Each scene shows the same named points in several views. A view is turned or mirrored, and shifted as a whole, has a little noise and may leave points out.

Scene 1
View 1
mamus: [-1 -8 16 20 -1 -6 -2  0 18]
dirid: [23 12 30 28 -9  2  7 -5 24]
los: [ -8   5  21   9  -9 -13   1  -8   9]
dasob: [-18 -21 -21  15 -44 -24 -39   2  -1]
zivid: [ 38 -11  18  49   5  17   2  11  43]
dimas: [-14  11  30   3  -1 -15  12 -10   9]
pizo: [  6 -41 -10  32   3   5 -20  21  27]
Ziruf: [  4 -20 -10  27 -30  -7 -28   7  15]
kerov: [ 25 -24   4  43  -6   9 -14  15  32]
para: [ 49   4  11  52 -36   9 -11   0  36]
kefo: [ -8  -4   6  14 -23 -16 -15  -6   7]
leduf: [  9  15   5  18 -52 -19 -19 -14   7]
View 2
Ziruf: [ -1  -6 -23  26 -28   8 -11 -57 -50]
leduf: [ 26 -43 -47  30 -26  -4 -20 -46 -26]
mamus: [-18  -8  -9  21  -1  -4  -6 -53 -26]
dimas: [-19 -25 -14  13  19 -18  -7 -37  -4]
dasob: [ 10 -22 -49  19 -35   6 -16 -36 -64]
pizo: [-25  21  -5  20 -17  10  -2 -58 -62]
para: [ 15  -3   7  49 -29  12  -7 -97 -15]
kerov: [-15  17   6  31 -19  11  -2 -77 -41]
dirid: [ -6 -11   6  33   1  -4  -5 -71   1]
kefo: [ -1 -19 -27  19 -12  -3 -12 -43 -34]
View 3
dasob: [ 18   2 -17   1  10  60  55  15 -73]
pizo: [  3 -40 -35  24   6  38   8  29 -57]
kerov: [ 23 -49 -17  27   9  30   0  25 -36]
mamus: [  7  -8  -2  28  16  27  11  14 -36]
leduf: [ 47   1  14  12  11  51  43   2 -41]
zivid: [ 20 -44  -3  45  11  13 -21  20 -14]
Ziruf: [ 27 -21 -16  14   7  49  32  19 -55]
dirid: [ 27 -16  15  38  15  22   1   9 -17]
para: [ 71 -45  18  30   5  32   6  10  -5]
los: [  6   8  10  30  19  28  15   7 -38]
dimas: [ -1  22  17  33  22  20   9   6 -31]
View 4
para: [-35 -64 -19  23  32 -39 -11  31  10]
dimas: [-33  -8  31  36  30   5  -1 -11  18]
dirid: [-33 -30  11  33  32 -11  -8   2  12]
Ziruf: [-43 -41   1  35  40 -15 -27   8 -31]
mamus: [-29 -25   8  42  38  -1 -19  -4   4]
zivid: [-17 -57 -33  43  39 -18 -21  10  24]
dasob: [-56 -32  28  31  39 -12 -28   6 -62]
kerov: [-24 -53 -24  46  44 -16 -32   9  -3]
kefo: [-41 -26  22  30  35  -7 -14   0 -22]
los: [-33 -16  25  36  32  -2  -7  -8   7]
leduf: [-55 -38  29  14  26 -29   0  18 -16]
pizo: [-28 -44 -20  55  48  -3 -46  -4 -24]
View 5
dasob: [ 39  13 -69 -31   4  17  34  53 -12]
dimas: [ 54 -11 -42  41  29  31   7  46  14]
zivid: [25 11  2  4 38 39 36 -1 36]
leduf: [ 33  30 -61  -2  44  11  14  44  -4]
mamus: [ 36   7 -28  15  36  31  22  25  20]
kefo: [ 45   0 -49  -9   5  26  34  45   2]
pizo: [ 34  -5 -16 -23  -2  41  50  20  18]
Ziruf: [ 31  12 -43 -21  15  23  36  31   6]
los: [ 47  -6 -38  26  27  30  16  42  10]
dirid: [ 35  10 -19  26  49  30  16  21  23]
para: [ 15  35 -18  -8  59  25  27   7  24]
View 6
mamus: [ 39  -1 -23 -30 -23 -33  42  22  33]
zivid: [ 38 -16  -4 -30 -44 -15  75  35   0]
dirid: [ 38 -10 -11 -27 -37 -27  71  17  41]
kefo: [ 25   6 -19 -31 -24 -25  19  11  47]
dasob: [  0  21 -11 -31 -23 -12 -18  14  40]
para: [ 12 -14  15 -30 -55   0  71  18  23]
leduf: [ 10   7   1 -29 -37 -13  30  -2  65]
los: [ 43  -7 -19 -30 -26 -34  56  16  44]
dimas: [ 48  -1 -32 -30 -18 -47  45  11  64]
Ziruf: [ 15   8  -9 -33 -32 -13  16  22  24]
kerov: [ 28  -4  -4 -31 -38 -13  48  34   1]

Which points are out of place in each view (at most two, in the order of its rows)? Write none if all are in place.
view 1 | none
view 2 | leduf
view 3 | zivid, para
view 4 | dirid
view 5 | mamus, kefo
view 6 | los
